Each scene shows the same named points in several views. A view is turned or mirrored, and shifted as a whole, has a little noise and may leave points out.
In the rows, 128 means zero.

Scene 1
View 1
J773: [159 127 116 123  57 106 112 133 176  82  88 128 153 136  92 120  78 166
 152 123]
J875: [ 97 101 174 162  77 152  91 137  90 121  60  94 104 105  68  85 132 153
 139 101]
J213: [128 130 138 135  55 143  86 141 139  88  52 112 158 122  55  80 145 170
 140 114]
J222: [167 143 119 133  80 120  77 115 193  64  24 159 161 117 101 116 109 151
 167 147]
J979: [110 114 161 150  73 146  92 137 110 110  58 104 123 114  70  84 130 157
 144 103]
J751: [109  93 152 151  64 141 113 142 107 104  79 105 137 135  95  53 102 162
 160  89]
J137: [141 102 137 148  81 120 126 123 142  98  88 136 124 138 120 100  76 144
 173 109]
J628: [135 126 138 134  57 122 105 139 141 105  96 100 122 115  53 137 113 166
 125 117]
J2: [129  92 140 155  62 121 123 128 129 103 107 108 115 122  89 117  83 158
 142 113]
J293: [156 135 141 115  95  96  94 127 174  99  54 135 117 125 128 134  37 155
 174 121]
J837: [132  63 143 186  78 118 136 107 122 102 115 127  94 116 127 127  56 136
 159 124]
J359: [131  91 156 153 101 115 137 119 123 118  94 134  92 140 146 102  47 134
 187  95]
J713: [154 120 134 110  58  71 140 144 157 129 163  79  75 120  74 214  14 174
 114 111]
J441: [144 117 153 148 101 115 140 116 132 128 112 131  72 129  99 163  88 127
 158 107]
J220: [152 129 138 126  92 106 102 123 167  96  59 141 122 128 126 123  56 149
 176 119]
J231: [147  93 141 187  83 112  74  93 157  87  60 124  81  54  88 208  76 140
 117 182]
J820: [150 114 139 160 100 130 148 107 139 109 105 158 102 144 109 129 117 116
 178 110]
View 2
J231: [124 176 125  59 112  79 140 130 215 109  68 222 144 102 146 151 125 100
  40 135]
J875: [142 150 108 122 115 146 168  97 116 116 164 166 127 121 178  98 108 148
  63 185]
J628: [140 136 124 126 109 113 110 114 154  93 138 192 112  90 133 128 101 176
  42 178]
J293: [ 83 151 123 117 134 105 122 155 114  42  73 227  70 101 144 150  69 139
  82 145]
J979: [140 143 103 131 125 144 154 113 112 101 154 179 113 118 163 102 112 157
  57 185]
J137: [105 173 123 148 125 128 124 158 137  71 123 187  84 131 148 132  83 155
 102 151]
J2: [130 171 141 128 110 123 117 131 154  90 145 183 107 120 144 125  86 167
  81 160]
J441: [ 92 154 116 140  91  98 127 120 187  97 112 162  99 100 166 158  67 146
 101 157]
J220: [ 89 156 117 128 133 112 125 158 123  53  84 214  75 112 146 144  79 141
  86 148]
J773: [120 150 126 140 131 115  91 160 138  57 111 219  80 107 114 137  94 177
  62 158]
J213: [151 128  94 144 139 145 129 133 107  88 145 201 101 112 132 100 135 175
  32 189]
J713: [106 156 192  94  68  60  63  95 200  72 120 195 107  54 129 177  21 185
  74 149]
J359: [ 84 188 136 140 112 125 142 146 136  73 123 170  84 135 176 139  51 140
 136 142]
J837: [108 203 146 122 108 115 130 150 180  92 127 178 109 140 158 138  77 139
 114 135]
J820: [ 95 158  90 174 108 117 129 155 183  95 113 159  85 127 157 147  94 149
 108 158]
View 3
J979: [154 140  92 153 104 156 145  86 150  84 123 120 108 147 103 186 118 103
 113  80]
J2: [134 149 107 137 108 128 146 146 150 100  77 140 108 156  99 166 128 105
 115 107]
J751: [165 121 106 154 115 166 161  99 151  89  79 127  88 142 117 183 139  84
 115  95]
J222: [146 162 119 107 119 130  99 167 202  81 122  56 130 100 130 218 125 113
 169  74]
J837: [142 133 130 125 119 108 123 177 143 149  74 158  97 150 105 179 121 108
 103 126]
J359: [168 112 153 131 132 140 115 158 117 149  72 140  94 146 134 162 131 116
 120 125]
J820: [136 123 134 124 151 110 133 164 130 133  96 121 110 176 127 200 129 142
 130  72]
J137: [155 130 133 129 128 136 129 159 150 115  75 117 103 141 127 181 137 109
 134 103]
J713: [ 91 202 121 125  86 104 119 208 111  92  49 151 149 184  75  67 125 148
 137 143]
J293: [157 156 147 116 111 143  80 178 151 109  95  87 130 111 133 148 126 124
 160 121]
J773: [131 164 119 120 113 132 131 177 175  71  67  91 124 133 117 169 142 111
 161  95]
J441: [128 144 133 129 128 110 117 165 110 134 103 136 124 181 109 152 116 153
 121  96]
J220: [157 146 143 118 119 140  95 172 154 110  93  91 122 118 133 165 128 121
 156 111]
J213: [142 155  83 143 106 155 155 100 180  49 114  88 117 136 106 199 130  98
 138  63]
View 4
J213: [108 122 137 164 191  90 138 155 112 178 106  69 155 118 134 127 149 138
 190 127]
J875: [101 104 135 184 201  89 137  98 125 163 109  79 118 162 102 104 174 152
 177  90]
J820: [132 102 151 118 193  82  65 120 114 105 152  98 117 156 114 109 131 157
 120 153]
J220: [106  84 146 169 166 144  77 156 131 128 148 104 131 130 149 117 111 129
 110 140]
J2: [102 113 146 162 173 102 112 108 129 144 159 116 147 168 118 100 120 155
 161 133]
J359: [ 95  73 143 151 168 122  55 100 120 114 163 133  98 163 120 101 113 151
 117 103]
J222: [143  99 146 165 159 118 102 199 135 148 111  69 158  93 162 138 120 138
 114 162]
J231: [163 105 157 224 151 119 146 125 203 121 142  88 169 187 119  92 142 171
  77 186]
J137: [107  93 143 145 166 109  75 128 117 134 150 116 127 143 132 113 110 150
 137 124]
J979: [100 107 137 173 198  95 128 122 117 162 115  77 127 145 118 113 160 142
 175 108]
J837: [121  92 149 158 149 101  84  93 144 119 166 134 130 181 114  94 108 177
 119 128]
J773: [103 118 149 152 167 123 100 162 121 148 159 108 168 128 152 120  98 131
 152 164]
J751: [ 86 102 133 153 176  93 105 112 105 168 127 108 123 140 121 116 130 152
 190  80]
J293: [ 99  82 147 182 167 162  79 161 136 126 156 106 134 132 154 114 109 118
 101 147]
J628: [100 132 150 172 200 106 138 130 129 152 152  88 163 163 123 104 140 134
 173 164]
J441: [111 104 153 152 205 111  81 102 130 100 172 104 119 186 108  90 140 141
 113 164]
View 5
J137: [180 128 154  97 129 136  93 122 101 153 129 144 129 181 155  96 109 165
  77 142]
J231: [125 159 177 157  97 156 141 155 153 134  87 106 113 135 140  37  56 118
 134  83]
J820: [144 156 144  81 129 146 130 117 116 157 143 159 136 163 137 106 131 153
  63 122]
J441: [148 164 170  96 135 155 117 128 141 159 125 154 169 145 137 110 121 160
  98 100]
J713: [174 167 207  99 164 174  72 105  97 132  62 138 224 123 134  98  87 176
 165  62]
J293: [181 159 200 118 137 127  78 132 102 136 128 140 106 162 134  94  88 160
 129 167]
J359: [194 125 183  97 130 145  92 159 124 155 146 163 146 175 168 111 129 180
  73 131]
J213: [156 121  90 120 121 107  82  56 126 193 106  98 123 187 138  93  64 146
  90 168]
J628: [149 142 124 113 132 133  90  73 126 175  91 111 160 159 135  94  74 150
 111 121]
J875: [163 105 104 135 111 120  90 103 189 215 119 109 159 179 164 108  84 161
  77 135]
J2: [174 120 139 108 126 143  90 107 116 164  99 126 162 173 159  89  91 163
  89 110]
J979: [163 113 106 127 116 117  87  90 164 205 120 109 144 180 154 104  82 158
  81 148]
J751: [193  92 111 110 121 121  72  98 130 193 123 123 150 199 173 107  96 175
  62 150]
J222: [146 157 143 119 118 112 104  93  89 141 126 117  57 175 120  69  69 126
 106 188]
J220: [177 151 183 112 133 127  85 128 102 141 132 142 105 167 139  93  95 159
 111 163]
J773: [173 144 150  99 138 130  79  83  68 139 100 125 123 172 134  83  79 154
 111 148]

Which points are out of place in each view (at most two, in the order of its rows)? Write none if all are in place.
view 1 => J837
view 2 => J293
view 3 => none
view 4 => J979
view 5 => J713, J628

Scene 2
View 1
J450: [159 100 133 129 141 123  84 144 162 118 163  91 133 177 145 155 173  97
 120 125]
J765: [162  58 113 109 133 125  81 138 148 101 173  82 130 165 151 180 163 118
  74 154]
J969: [180 107  92 125 171 149  88 126 111  83 168  64 147 173 149 177 167 129
  99 160]
J876: [136 105 164  68  97 115  81 137 144 153 133 116 141 173 146 131 160  98
  95 100]
J279: [116 133 163  92 106  88  80 137 160 162 146 111 149 184 161 137 180  81
 120  81]
J928: [135 117 131 113 127 103  89 129 145 138 154  98 154 177 157 157 180  94
 111 110]
J514: [169 129  94 101 182 140  83 127  95  75 177  54 149 167 156 166 142 149
  85 158]
J467: [155  72 101 134 165 108  85 145 158  84 200  67 129 158 158 183 154 123
  86 157]
J27: [162 109 145 110 117 137  87 132 144 142 130 109 144 186 138 145 187  87
 124 113]
J348: [171  73 112 126 150 138 110 131 132 111 148 100 143 149 129 153 151 118
  95 152]
J661: [157 134 132  96 154 131  81 138 124 109 159  81 142 173 149 140 150 121
 108 124]
J489: [162 132 139 121 164 124  59 159 167  92 189  65 120 192 158 152 165 107
 128 119]
J19: [151  99 130 132 149 114 101 142 158 123 159 101 140 161 139 144 158 102
 117 126]
J686: [116 129 145  81 102  95  99 116 123 169 126 118 171 170 156 139 175  94
 100  94]
J570: [177  86 140 147 158 138  96 156 177 110 160 101 119 163 123 135 155  98
 133 133]
J513: [152  92 105 104 114 131 113 100  97 145 119 109 175 165 144 170 185 107
  86 137]
J697: [158 132 153  70 143 143  99 137 110 130 125 111 145 152 125  99 119 127
 104 118]
J680: [172 115 142 104 160 148 104 143 127 116 138 105 137 151 118 110 125 122
 115 131]
J262: [ 97 136 119  73 126  77 124 101  85 163 131 116 193 140 160 136 141 124
  74 109]
J702: [164  92 108 128 150 130 102 127 129 112 154  91 150 162 141 163 166 114
 101 145]
J897: [133 106 159  57 108 117 102 130 120 156 120 128 151 148 133 109 130 115
  84 109]
J277: [152  68 118 138 158 106 104 147 167 105 178  93 131 145 140 156 143 113
  99 146]
J874: [185  46 126 105 137 154  92 145 146  99 153  98 119 152 123 151 140 124
  80 160]
View 2
J765: [160 163 126 171 124 110  92 151 113 100 162 100 115 129  86 143 135  90
 106 148]
J489: [171 121 147 159 153  79  78 169 126 125 142  80 145 107  90 141  76  79
 125  88]
J686: [107 134 157 128 166 133 133 144  78 153 135 144 179 136 125 141 132  23
 142 137]
J19: [149 152 132 138 151  98  94 183  92 130 131 108 133 128 117 147 125  75
 120 106]
J467: [172 153 118 174 128  90  88 161 113 115 153  78  97 115  80 109 131 105
  98 121]
J450: [154 154 138 150 149  95  90 176 105 126 145 103 135 119 110 157 107  66
 118 107]
J661: [144 120 158 131 147 100 103 160 111 117 139 110 156 138  98 129  97  95
 130 117]
J262: [ 92 118 153 110 159 138 156 134  65 155 124 152 167 156 118  80 162  61
 138 150]
J277: [165 158 111 154 137  97  83 183  96 119 130  93 109 129 104 135 148  95
 110 115]
J969: [149 159 157 141 123  84 107 162 118  98 175 106 108 135  85 113  88 129
  94 122]
J897: [121 117 144 115 153 144 112 154  83 118 110 144 190 167 121 158 153  66
 157 157]
J928: [132 146 148 146 158 107 113 157  93 145 147 118 149 119 113 140 114  42
 124 116]
J514: [147 126 161 135 126  89 112 149 121 102 160 102 123 143  75  84  93 143
 107 126]
J570: [167 161 127 137 145  87  69 205 102 111 127  99 128 131 121 178 112  90
 119  96]
J876: [132 127 146 140 158 135 105 149  95 126 129 131 187 140 116 175 132  36
 151 146]
J680: [143 130 148 105 144 104  91 189  97 100 116 123 158 164 117 153 115 118
 136 118]
J702: [141 164 144 137 135  99 107 171  98 114 156 117 119 137 107 132 118  96
 105 124]
J27: [132 160 158 133 155 110 105 171  98 124 151 131 160 132 124 183  99  46
 128 120]
J348: [144 169 134 131 129 105 100 180  95 101 146 120 117 150 110 144 134 111
 108 134]
J279: [129 125 147 146 176 120 110 154  89 160 127 121 185 114 124 160 118   4
 148 114]
J697: [129 108 159  97 149 121 104 171  96 104 110 136 186 172 117 149 118 106
 153 134]
View 3
J765: [172  94 162 132  89 129 196 154 127 104 128 138 106 160 181 149 144 144
 101 174]
J928: [121 122 126 120 113 124 176 136 139 147 143 165 146 165 157 128 141 121
  90 152]
J467: [158  92 163 116  97 152 199 162 142  96 155 122  73 166 177 155 164 135
  87 167]
J19: [133 133 139 122 113 129 184 130 135 133 144 168 101 169 157 131 146 147
  70 166]
J697: [151 139  96 151 119 149 127 110  94 153 112 185  99 142 181 115 103 165
  76 136]
J686: [102 135 105 138 115 107 151 121 135 149 115 186 177 156 158 117 120 121
 107 123]
J489: [155  90 134 103 112 161 183 159 113 163 186 164  91 171 161 127 149 117
  59 168]
J279: [101 117 115 124 115 102 167 135 124 160 147 210 165 175 140 111 130 108
  88 130]
J513: [141 148 127 141 105 124 169 116 151 136  92 129 170 141 184 142 128 148
 115 169]
J348: [161 139 145 136 105 137 181 124 134 118 115 140  94 154 181 144 139 170
  82 180]
J661: [151 114 115 125 115 162 155 137 115 154 145 154 105 151 179 128 130 134
  79 151]
J702: [152 133 140 126 107 145 181 131 142 130 128 132 110 154 178 143 145 151
  85 177]
J876: [135 114 119 146 104 101 159 130 102 145 117 208 152 162 160 114 112 133
  98 137]
J680: [157 144 115 140 118 151 151 114 105 148 124 174  79 150 176 123 119 172
  61 162]
J27: [146 134 129 128 110 117 180 124 121 171 131 181 155 163 158 122 128 139
  77 181]
J969: [179 114 141 117 106 180 179 144 139 138 140  97  97 143 197 153 149 145
  84 189]
J514: [174 103 120 122 109 200 152 147 129 134 143  93  82 133 208 150 141 137
  91 156]
J874: [192 115 162 145  91 127 191 136 107 108 112 155  80 157 185 144 131 178
  82 192]
J897: [130 134 105 162 109 110 136 113 102 129  95 204 131 150 172 114 101 156
 100 119]
View 4
J680: [137 162 138 108 124 144 121 132  87 138 138 111 102 105 131 163  89 152
 108 164]
J697: [126 179 137 112 134 167 119 127  77 149 138  99  92 111 130 169 114 167
 139 167]
J348: [144 156 118 137  85 135 126 158  99 130 152 132  99 110 109 132  90 130
  86 148]
J489: [132 146 157 124 108 155 100 151 104  93 139 118 116 170 125 156  27 183
  85 110]
J262: [126 206 100 196 112 168  90 105 106 150 161  97  83 138  72 148 154 167
 168 148]
J661: [134 164 130 124 108 157 111 139  92 117 136 116 102 151 117 152  76 176
 119 132]
J514: [136 158  64  98  72 131 124 138  82  99 124 130  95 169 110 142  71 160
 118 119]
J27: [153 158 193 159 112 174 116 163 105 138 144 133 108 128 111 126  95 178
 117 151]
J570: [146 141 171 131 113 136 114 157 110 120 152 124 117 108 128 149  49 144
  60 147]
J450: [143 151 164 153 102 153 107 160 112 116 152 126 112 139 112 137  60 162
  84 129]
J277: [128 156 122 155  92 133 104 156 114 115 169 114 103 118 109 147  60 125
  57 126]
J686: [134 189 169 198 121 191  94 138 110 147 160 109  96 140  88 138 129 186
 151 144]
J702: [150 156 122 145  83 137 119 154 105 121 147 135 104 132 102 127  83 146
  96 138]
J897: [114 194 149 157 132 192 110 145  85 162 164  93  82 105 117 160 137 160
 138 160]
J19: [141 157 152 158 108 144 103 145 115 123 157 118 110 125 107 144  70 152
  86 139]
J874: [125 156 121 117  82 154 137 190  81 131 159 128  88 102 133 136  82 119
  67 141]
J928: [141 166 161 180 104 168  97 149 116 124 156 121 106 150  95 134  86 176
 115 130]
J513: [157 172 128 175  76 161 126 160 102 144 148 146  93 129  83 104 135 156
 136 151]
J279: [128 179 201 197 133 197  82 145 118 134 164 102 106 150 101 148  92 196
 126 130]
View 5
J969: [123  97  83 208  88  94 159 132 151 170 108 136  97 118 178 118 149 115
 113 150]
J697: [146 106  94 148  88 120  98 187 168 124 148 102  62 140 108 104  93 115
 143 162]
J765: [150  87 109 169 130 108 143 123 118 164 115 160  95 123 154 134 150 112
 124 122]
J928: [156 135 114 137 117 139 136 146 122 121 108 111 125 135 153 129 128 125
 136 158]
J262: [146 116  97 143  89 126  81 168 126  30 115 136  95 142 165 122  89 133
 176 167]
J450: [152 128 103 150 120 140 146 134 132 164 115 110 117 129 140 122 139 121
 116 141]
J686: [174 134 126 110 105 138 109 170 123  77 115 111 117 144 144 133 108 123
 162 176]
J874: [165  73  95 163 108 107 127 130 142 186 137 159  70 125 122 119 141 106
 120 114]
J279: [166 153 134 103 139 158 125 165 114 104 116  88 129 144 129 134 112 125
 145 166]
J876: [176 118 136 108 127 131 113 174 124 116 132 113  96 143 114 134 112 113
 151 159]
J467: [115 101  87 197 142 122 149 108 117 166 107 151 102 119 165 123 147 125
 110 109]
J570: [159 125  84 149 108 154 139 124 149 194 130 108 105 128 117 105 137 123
 101 121]
J680: [146 108  79 159  85 129 112 161 169 154 143 107  72 134 114  99 109 119
 124 145]
J27: [185 130 120 121  95 134 140 156 141 150 120 103 119 135 133 127 134 114
 132 166]
J702: [152 108  87 168  89 120 135 131 142 150 115 134 102 126 156 117 137 120
 123 142]
J348: [161  94  80 166  84 120 124 125 146 157 124 148  91 124 146 112 136 118
 123 127]
J489: [110 139 107 175 148 135 165 149 136 179 115  84 111 128 138 121 134 120
 103 148]
J19: [153 126  89 149 111 149 130 129 135 149 120 116 111 130 139 114 128 128
 119 132]
J277: [142 109  77 168 125 145 127 108 126 160 120 144 100 124 141 112 135 128
 113 102]
J897: [172 103 115 116 105 127  85 179 139  95 143 124  72 145 107 120  93 115
 160 153]
J513: [188 101 107 142  62 104 122 144 136 106 108 151 111 130 173 132 136 114
 154 169]

Which points are out of place in each view (at most two, in the order of its rows)? Write none if all are in place.
view 1 => J969
view 2 => J514
view 3 => J874
view 4 => J27
view 5 => J702

Scene 3
View 1
J250: [159 169 187 158 144 163 199  72 151 120 117 136 143  85 115 118  36 135
 174 137]
J42: [164 170 147 152 134 133 183 106 113 146 106 152 136 107 102 117  49  95
 157 128]
J524: [156 207 183 156 137 149 187  96 109 145  87 157 149  83 135  83  33 109
 160 139]
J368: [ 74 161 152 172 143  94 181  50 182 147 210 143 118 143 130 134  77  57
 100 116]
J794: [117 177 150 156 138 107 177  86 135 150 149 160 128 128 116 117  69  69
 118 117]
J192: [ 63 244 194 233 147 126 175  44 196 134 230  98 108 130 170 126  66 101
 134 152]
J634: [116 179 194 139 154 107 178  68 189  94 181 143 153 131 113 155  89 118
  91  90]
J770: [149 169 181 135 147 130 186  84 157 108 136 150 152 112 101 138  69 124
 127 106]
J488: [173 177 183 151 136 120 180  97 176 104 144 115 170 106 145 137  50 122
 128 117]
J376: [170 191 251 154 156 170 200  51 223  58 149  98 186  71 161 138  34 194
 150 124]
J264: [152 188 147 151 135  88 160 124 148 119 159 132 145 147 102 158  92  95
 104  98]
J621: [ 87 159 181 118 154 110 190  48 149 135 150 197 140 121 103 112  78  76
  89  92]
J246: [141 205 207 166 146 157 192  67 156 118 127 136 150  87 140 105  40 135
 156 136]
J485: [176 132 153 125 135 138 196  92 123 140  91 164 152  93 102 113  37  95
 151 122]
J474: [ 97 126 132 146 138  78 179  64 176 148 197 152 126 150 113 147  82  43
  87 100]
J36: [ 52 136 158 178 152 113 196  13 203 142 231 145  99 140 112 147  77  67
 114 121]
View 2
J250: [142 155 146 163  88  89 134 120 156 130 132 131  96 113 119 134 148 161
 202 129]
J192: [ 64  98 109 183 124 109 123 128 170  72 207  71 167 121  18 166  78 154
 160 147]
J368: [ 92  73 123 165 122 106 162 136  91 124 201  50 128 130  75 157  94 136
 120 100]
J376: [ 91 141 205 191  78  91  74 121 215  93 153 151 108 174 110 182 197 171
 206 141]
J42: [157 154 140 129  97 107 160 135 111 134 140 110  73  89 126 114 110 140
 204 102]
J485: [165 164 150 142  86  96 163 131 101 154 131 117  58 104 146 117 145 134
 193  94]
J488: [101 133 188 154  89 109 108 146 138 116 163 112  78 133 111 154 132 139
 201 100]
J794: [134 120 130 133 114 116 172 136  95 116 180  76  93 111 102 131  99 131
 165  97]
J474: [100  63 141 154 115 106 167 147  60 151 193  46 103 128 105 153  94 128
 116  74]
J246: [133 162 145 160  95 102 135 119 168  96 157 123 103 128  96 142 150 151
 202 135]
J621: [151  98 136 135 121 113 199 122  93 108 193  72  97 158 126 147 149 135
 123  97]
J634: [103  67 184 140 115 116 140 136 131  97 189  89 104 164 124 171 130 156
 151  99]
J264: [110  84 186 107 114 127 140 157 105 111 177  85  78 114 127 142  76 143
 187  77]
J770: [135 110 174 135 102 106 146 131 131 118 156 111  86 136 140 145 137 156
 180 102]
View 3
J246: [122 139 122 121 115  67 130 149 128 114 125  86 133 152 155 174 163 117
 118 101]
J368: [ 82 156 130 109 123  47 150 205 117 128 138 162 115  78  87 101 117 178
  93 164]
J36: [ 75 178 112  89 114  42 162 219 130 132 129 171 103  44 123  87 132 172
  93 172]
J485: [ 82 106 129  90 147  83 149 143  75 138 136  93 134 170 112 104 152  77
 136  68]
J250: [ 98 129 113 107 127  83 141 138 113 130 120  87 124 154 165 151 170 102
 123  84]
J621: [107 153 147  68 143  40 127 223 124 113 149 135 132 128  88  88 119  98
 108 131]
J770: [ 79 134 136  88 151  84 112 175 127 138 125 113 117 171 128 125 133 104
  94  97]
J192: [124 169 112 150 105  45 146 175 148 106 126 142 115  72 137 198 142 225
  92 187]
J794: [ 96 126 134  97 158  60 147 175  95 125 147 131 129 132  80 121 125 141
 118 132]
J488: [ 77 125 139 139 107  88 107 154 123 144 120 102 120 170 125 143 134 140
  86  89]
J42: [ 90 106 125  94 170  84 150 136  80 134 137 104 130 166 105 134 147 110
 135  94]
J474: [ 56 144 138  95 134  58 146 209 100 146 141 168 112  95  65  65 105 162
  90 147]
J264: [ 59 121 146 107 174  91 107 173 116 148 133 142 108 170  79 132 103 161
  81 127]
J634: [ 77 158 145 102 127  69  93 210 158 134 124 138 109 144 120 122 113 141
  65 129]
J524: [134 109 129 112 146  67 145 129  89 107 143  76 150 175 115 169 159 100
 147  89]
View 4
J42: [149 157 239 123  97  89 149 107 134 161 120 129 120 142 159 176 123 103
 112 119]
J634: [149 128 149 104 145 119 130 134 193 110 134 137 162 163  96 196 135 100
 158 166]
J474: [ 80 116 175 109 152  72 113 122 169 110 162 148 123 185 132 218  90  84
 133 207]
J794: [114 147 210 123 136  95 112 114 144 141 132 135 123 163 131 192 116  87
 109 157]
J246: [168 164 216 114  97 130 152 161 134 142 106 106 161 163 102 143 140  79
 132 109]
J250: [166 161 229 106  78 110 177 151 135 145 115 110 162 152 132 156 128  85
 143 107]
J488: [175 123 176 116 100 102 167 143 167 132 117 117 124 177 116 146 145 109
 141 133]
J485: [166 162 251 123  87  81 165 133 146 154 126 155 127 143 178 167 103 117
 120 128]
J524: [171 180 254 136  96 116 137 138 119 166 100 123 127 150 134 140 134  97
  96 100]
J264: [142 115 162 119 139  91 132  75 181 138 131 129 108 156 129 201 147 118
 130 151]
J368: [ 73 125 173 106 153  94 104 135 150 111 152 122 140 194 100 207 104  58
 133 194]
J376: [218 136 161  94  73 145 201 205 174 116 102  95 194 178  72 115 160  92
 185 107]
J192: [ 78 127 157 101 139 135 108 144 115 116 122  47 156 211  34 171 158  16
 134 148]
J36: [ 54 129 175  84 145  97 118 152 145  95 164 115 177 190  97 227  90  35
 159 201]
J770: [166 146 194 109 113 109 153 128 172 133 125 139 155 144 131 184 129 110
 148 137]

Which points are out of place in each view (at most two, in the order of its rows)? Write none if all are in place.
view 1 => none
view 2 => none
view 3 => J770
view 4 => none
